A landscape with many valleys, sampled at points; each row gives a point and its height.
From any point a ball rolls to the lowest of the 2 points nearest to it. It stops when none of these is lower. Distance is the straight distance between rows; heights are no part of it.
j_912: [123 143 126 105  86 126  80 125 116 106 175 102  96 150 124 131 141 203
 130 169]  h=6.97
j_229: [139 181 161 153 202 116 170 171 147 135 174 164 125 106 121  90 108 153
 172 147]  h=1.49
j_482: [ 14 160 107  62 184 114 140 200 128 141 135 116 126  99 136  85 131 133
 143 115]  h=3.43
j_510: [181  82 155 166 108 150 163  98 121  73  86 151 151 138 148 124 109  86
 131 143]  h=1.99
j_252: [144 146  98 131  89 161 135 126 122 179 109 136 122 130 126 131 174 110
 137 126]  h=2.72
j_256: [149 158 161 140 129 130 117 139  99  90 124 112 124 161 112 153 121 126
 146 124]  h=4.71
j_904: [ 42 180 131 119 178 118 110 148 116 105 173 112 126 122 119 103 123 145
 177 148]  h=5.42
j_273: [115 120  82  96  60 185 140 165 119 122  99  63 142 133 136 120 161 154
 134 141]  h=2.12
j_668: [162  86  78 129  72 166 129 123 103 140 110 157 144  98 150 143 129  63
 150  84]  h=3.15
j_607: [ 69 140  93  85 105 151 107 135 101 151 164  94 123 132 124 120 178 176
 134 116]  h=3.98
j_311: [ 99 149 112 102 152 148  99 185  99 123 149 114  69 118  91 136 135 189
 141 163]  h=7.08
j_439: [149  68 111 149  44 178 112 104 105 118  84 108 133  74  95 150 132 101
 153 139]  h=3.51
j_765: [120 141 171 129 142 115 129 148 150 140 104  87 115 128  96 148 101  97
  88 112]  h=2.97
j_725: [160 145 140 124 110 164 123 118 109 128  96 118 118 183 122 171 138  84
 139 110]  h=4.84
j_635: [ 72 163 142  80 142 172 116 176 118 142 143 112  73 102 116 136 136 150
 150 160]  h=7.29
j_744: [169  56 140 164  84 132 155 104 160 146 101 143 168 110 118 175 121 119
  71  94]  h=1.12
j_106: [133  56 100 123  74 158 156 120 117 143  49 176 152 114 114 171 158 110
 135  95]  h=1.22
j_576: [161 102 140 121 120 107 147  92 130 128 103 145 167 111 184 153  94 100
 106 136]  h=2.39
j_408: [187 159 159 146 177  76 147  61 141 137 142 148 141 154 144  99 109 112
 119 104]  h=1.82
j_428: [105 185 116 131 113 102 106 107 139 153 133 118 151 127 147 105 152 138
 123 124]  h=2.51
j_666: [229 129 153 157 134 156  86  59 119 145 100 150 130 156 144 138 102 132
  81 123]  h=1.81
j_848: [154 130  77 119 121 134  85 117 145  98 126 168 115 122 157 125 149 105
 102 124]  h=3.28
j_512: [137 118 132 134 120 161 109 117 129  90  98 140 118 156 104 160 149  67
 121 103]  h=4.92
j_794: [138  86 151 118 154 111 213  98 180 128 138 145 165 105 132 125 110  53
 128 134]  h=6.27
j_541: [179 119 161 144 157  95 110  57 130 127 143 149 110 134 166 121 111 145
 111 182]  h=1.79
j_458: [ 95 143 159 137 145 105 131 171 145 123 149 129 108 100 113 108 121 176
 120 202]  h=5.37
j_50: [144 116 150 147 153 101 142 115 173 123 110  91 148 108 104 119  86  75
  95 126]  h=2.55
j_830: [138 166 149 149 173 126 153 182 156 126 142 135 124 109  93 126 116 132
 132 123]  h=2.18
j_338: [111 178 162 147 191  63 126 109 145 118 172 163 132 143 145 120  60 190
 151 155]  h=3.89
j_788: [123  86  56 125  93 105 157 121 105 119 100 103 152 115 142 162 150 122
 121  89]  h=2.01
j_834: [186 105 128 126  88 133 108  95 107 124 128 119 106 167 148 165 122 150
 118 152]  h=7.09
j_899: [ 96 177 173 145 138  70 100 100 137 141 147 144 140 185 149 102 139 173
 146 148]  h=3.10
j_33: [ 60 164 122  83 201 126 162 201 145 125 141 114 142  85 119  79 118 110
 128 109]  h=2.99
j_483: [ 89 165 128 121 132 120  99 149 113 120 177 108 110 133 105 160 113 217
 136 146]  h=6.79
j_702: [ 77 176 105 109 128 100 127 146 123 160 123 128 130 143 157 106 141 172
 136 130]  h=2.90
j_401: [122 154 138 144 143 137 106 145 144 100 149 163 117 159 127 113 175 171
 104 140]  h=0.36
j_683: [134 154 134 136 158 101  78 140 125 132 156 142  94 152  98 151 105 206
 124 139]  h=6.57
j_712: [136 106 111 129  95 119 192  91 112 164 115 118 123 134 161 142 147 131
 164 117]  h=4.61
j_773: [122 160 126 126 112 109 108  65 133 139  97 113 152 149 155 133 159 108
 112 120]  h=2.25
j_488: [102  49  67 107 119 160 217 136 114 158 146 122 158  74 161 132 131  90
 150  66]  h=4.98
j_141: [149 155 146 150 137 127 107 141 119  96 180 104 130 199 126 147 126 154
 137 113]  h=4.86
j_509: [156  71 116 127  95 117 202  76 115 184 106 143 168 108 157 144 107 100
 173 102]  h=4.70
j_676: [146 177 165 144 191  91 139 155 148 150 162 180 100 153 115  96 120 171
 162 134]  h=2.43
j_125: [ 81 186 152 138 177 120  90 196 134  79 139 150 119 177  96 137  99 160
 121 102]  h=3.61
j_517: [111 155 137 161 119 101  53 154 142 104 156 119  97 183  86  73 119 194
 117 151]  h=5.69
j_178: [124 132 119 125 135 134 115 189 130 148 135  97  77 159  87 127 154 133
 114 118]  h=3.77
j_706: [116 160 142 108 173  50 124 114 138 158 138 139  99 153 128  94 128 117
 132 130]  h=3.30
j_527: [127  97  85 112 105 169 166 182 133 159 160 135 108 101 152 117 175 139
 139 116]  h=4.34
j_760: [123  37  85 107  39 219 156 124  87 135 111 133 150  95 137 146 110  99
 170 103]  h=3.29
j_511: [183 161 183 137 181  82 106  72 130 136 113 160 128 157 143  86 103 187
 106 179]  h=2.32
j_646: [124 107 131 108 130 102 170 110 144 138 143 149 132  85 161 153 135 109
 110 138]  h=2.62
j_3: [ 94 164 124 121 191 103 165 176 149 118 131 113 146  88  98 127 100 132
 133 130]  h=2.57
j_163: [181 132 147 169 162  91 103  77 104  86 132 122 149 173 134 127 128 190
 108 118]  h=3.06
j_123: [ 74 163 139  88 170 112  92 183 136 109 131 178 103 146 116 117 109 127
 116 118]  h=4.32
j_87: [ 68  78 113  77 123 151 151 177 102 156  95  89 126 108 138 159 152 121
 113 129]  h=3.75
j_498: [119 151 131 111 100 125  85 163 121  88 161 128 124 207 142 132 128 164
 122 117]  h=5.00
j_600: [ 76 178 139  91 169  91 144 155 104 127  89  98 106 132 113 112 128 113
 170 136]  h=4.25
j_422: [ 89 193 151 154 195  98  95 130 142 114 189 175 118 110 116  91  82 160
 153 132]  h=4.53
j_919: [191 131 148 149 114  99  84 100 125 154 118  83  94 129 111 102 113 132
 112 154]  h=3.96
j_340: [125  94 114 103 142 119 169 148 133 134 111 125 115  94 131 153 119  87
 113 138]  h=2.88
j_34: [ 80 129 159 134 129 123  96 171 150 101 131 108 104 112  86 130 127 171
  96 174]  h=4.82
j_559: [180  97 105 155  53 174  94  76 121 105 111 131 126  96 107 123 145  94
 149 155]  h=3.18
j_132: [ 95  64  75  90  80 176 183 141 107 156  74 139 154 103 131 166 169 105
 131  63]  h=2.06
j_976: [205 156 149 148 182 124 101  68 119 134 118 165 130 140 141 131  99 103
 120 120]  h=1.48
j_540: [127 161 165 142 136 110  71  73 131 132 126 130 112 177 127  99 146 171
 107 169]  h=2.36
j_791: [104 132 152 134 172 165 131 181 146  77 139 172 108 134 126 105 167 142
 115 137]  h=1.46
j_804: [177 146 150 147  70 181 123  95 154 145 119 116 164 160 139 159 136 158
 101 131]  h=2.15
j_849: [149  73  62 134  93 140 132 114  98 152 113 134 134  62  99 167 132  84
 161  96]  h=3.53
j_926: [144 139 161 144 124 112  43  97 129  96 125 127 123 167 113 123 123 170
  80 159]  h=1.18
j_767: [ 60 136 120 128 164 145 123 164  95  86 160  96 104 124 107 100 159 134
 168 125]  h=5.85
j_400: [111 146 159 169 159  76  73 146 136 110 165 147 101 156 100 102  93 207
 128 156]  h=6.21
j_386: [112 170 158 160 187 106 109 182 167 120 170 153 125 152  88 137  80 137
 123 102]  h=2.81
j_275: [217  67 137 164 117 134 109  34 138 168  86 135 162  90 104 151  79 104
  89 111]  h=2.38
j_688: [132 161  83 118 105 156 112 151 136 117 149 152 122 109 151 108 141  82
 102 106]  h=3.11
j_731: [122  69  85 111 112 130 195  94 110 159 148 150 158  80 168 146 104  69
 172  88]  h=4.81
j_294: [184 108 159 116  82 155  83 143 136 120 127 121  95 188 119 143 133 171
 103 148]  h=7.13
j_547: [118 149 108 130 100 167 123 160 146 119  88 122 129  96 119 108 154  66
 112 114]  h=2.87
j_548: [162  97 131 160 134 121 132 109 162 171 129 153 136 103 128 159 117 110
  73 106]  h=1.64
j_677: [ 70 163 122 137 106  96  76 165 122 108 161 113 113 191 113  88 121 182
 126 125]  h=5.28
j_385: [140 162 144 120  64 187 109 125 139 122 128 126 135 169 136 137 159 147
 123 123]  h=2.29
j_809: [112  76  73 111  61 125 133 136 114 128  99  81 147 124 141 136 147 145
 121 135]  h=1.16
j_151: [135 120 155 126 128 100  81 101 136  91 116 134 117 142 126 130 115 114
  75 167]  h=2.35
j_291: [132 164 145 128 141 123 136 167 147 138 161 185 112 162 143 110 129 188
 137 142]  h=1.39
j_846: [115 107 121 120 135 137 154 193 141 142 153 119 114 155 129  95 161 148
 131 122]  h=4.12
j_271: [ 37 187  95  63 146  90 116 172 121 138 127 132 131 109 150 102 134 154
 128 118]  h=3.50
j_319: [ 63 168 128  85 179  93 115 175 152 147 170 155 110 144 123  98  82 115
 135 101]  h=4.72
j_30: [103  50  97 102  83 194 167 129  62 161 132 136 113  86 139 144 138  88
 185 112]  h=3.70
j_610: [101  96 116 115 179 127 177 161 141  90 183 129 123 106 139 107 133  83
 134 124]  h=6.20
j_605: [101  90 153 115 121 123 120 152 142 116 117  92  83 130  98 168 141 138
 100 164]  h=3.97
j_640: [156 163 140 137 137  69 116  79 124 125 105 121 147 169 160 131 120  99
 121 115]  h=2.07
j_686: [165  63 134 142  97 139 157 107 120 106 112 134 152  94 149 127  92  97
 138 161]  h=2.19
j_158: [ 75 159  99  88 116 135 147 152 114 161 145  98 138 119 161 148 167 178
 121 112]  h=3.40
j_73: [146 103  90 114  57 175 145 143 104 159 108 130 127 134 145 130 137  91
 162 108]  h=2.98
j_335: [ 71 121 104  92 183 145 174 209 111 127 110  85 151  84 123  94 141 107
 129 110]  h=3.32
j_530: [ 70 124 141 131 151 160 151 139 120  91 187 102 115 128 116 120 145  91
 135 115]  h=6.11
j_69: [152  83 128 140  84 136 126  76 133 130  74 147 151 113 114 182 146 106
 112 114]  h=0.53
j_174: [184 120 132 166 144 126 141  79 120 123 120 137 143 139 139 131 160 138
 148 134]  h=1.65
j_987: [145 170 106 135  96 187 116 130 139 145 103 122 128 155 113 137 205 151
 134 120]  h=2.49
j_159: [ 91 143 124  86 169  71 152 152 130 170 110 112  85 135 113 117 131 110
 162 145]  h=3.84
j_372: [ 90 155  88 104  78 180 119 162 111 135 109  61 149  86 142 110 177 152
 133 124]  h=2.91
j_863: [141  92  87 128 109 151 187 116 134 184 153 125 126  90 173 129 155 129
 149 119]  h=4.51
j_980: [119 161 148 116 144  95 149 132 107 106  85 100 125 137 123 136 136 102
 166 119]  h=4.52
j_707: [117 134 141 137 146 137 141 179 161  96 105 136 129 107 122  86 128  65
 116 121]  h=2.61
j_550: [202  85  98 167  67 157  93  57 121  96  95 136 154  91 129 140 109 103
 109 127]  h=2.95
j_785: [196 116 154 161  82 174  88  51 118 143 118 117 157 173 142 158  99 137
  78 127]  h=2.00
j_122: [183  93 171 173 140 114 142  98 151 101  85 114 167 120 116 117 113  81
 102 136]  h=2.23
j_701: [217  81 114 180  90 161  96  70 129 157  95 160 158  75 115 143  95 115
 106 119]  h=2.69
j_317: [ 82 160 161 139 154 155 127 181 148  98 123 142 117 112 115  83 154 105
 137 150]  h=2.20
j_35: [110 173 171 119 154  79 104 114 132 106 106 116 127 130 125 135 107 135
 103 170]  h=3.00
j_729: [ 99  80 124  96 170 115 213 133 174 116 160 115 131  90 136 107 117  58
 131 136]  h=6.24
j_353: [113 139 132 105 107 123 118 150 135 157 109  88 101 151 113 151 132 136
 105 123]  h=3.36
j_52: [146 122 123 124 102 143 124 109 118 117 171 126  99 134 139 155 137 164
 121 153]  h=7.05
j_36: [174 118 113 136 115 113 101  90 132 136 147 159 115 115 162  86 120  84
 101 132]  h=3.46
j_528: [ 84  50  88 116 128 168 195 139  87 132 134 121 167  93 115 158 137  61
 161  55]  h=5.18
j_197: [179 133 120 134 101 103  71  85 130 146 127 121 102 146 134  94 118  82
 122 146]  h=3.64
j_661: [ 62 208 140 138 177 126 117 156 142 116 189 157 122 127  95  81 110 148
 176 125]  h=5.01
j_290: [174 119 144 163 122 133 194  85 115 105  97 142 164 144 156 138 153 111
 168 138]  h=1.84
j_522: [131  68 124 114  42 208 131 116  97 115  99 122 137  88 101 173  99  85
 149 118]  h=3.56
j_129: [194  98 130 163 138  95 128  47 104 113 126 117 134 127 157 144 119 130
 135 157]  h=1.36
j_101: [198  84 146 176 150 108 135  69 166 163 122 130 143 111 113 161  89  95
  92  99]  h=2.02
j_253: [191 145 165 163 171  81  90  93 109  99 119 134 153 182 140  91 104 188
 121 163]  h=2.74
j_479: [107  64  41 129 101 142 145 138  87 148 104 101 157  73 105 150 147 113
 160  89]  h=2.96
j_449: [126 149 145 113 163  71 166 127 165 145 147 137 119 130 141 154 122 136
 123 123]  h=2.89
j_956: [100 120 124 105 144 150 162 174 117 143 125  92 140 104 132 151 136 106
 135 113]  h=3.20
j_589: [ 95 199 176 121 155  83 117 108 140 108 138 154 156 152 148 112  91 171
 135 155]  h=3.52

Call two points neighbours if one is among the 2 nearest of the other. Go from one point of each pair to the other, from neighbour to neighbour, staying as low as possible. Name the highest point that can't be avoided.
j_129 / j_33 -> j_335
j_229 / j_401 -> j_676
j_69 / j_760 -> j_522
j_129 / j_976 -> j_271

Where does a ball stop that starts at each point below?
j_197 -> j_401
j_668 -> j_976
j_439 -> j_69
j_158 -> j_976
j_729 -> j_926
j_30 -> j_976
j_635 -> j_926
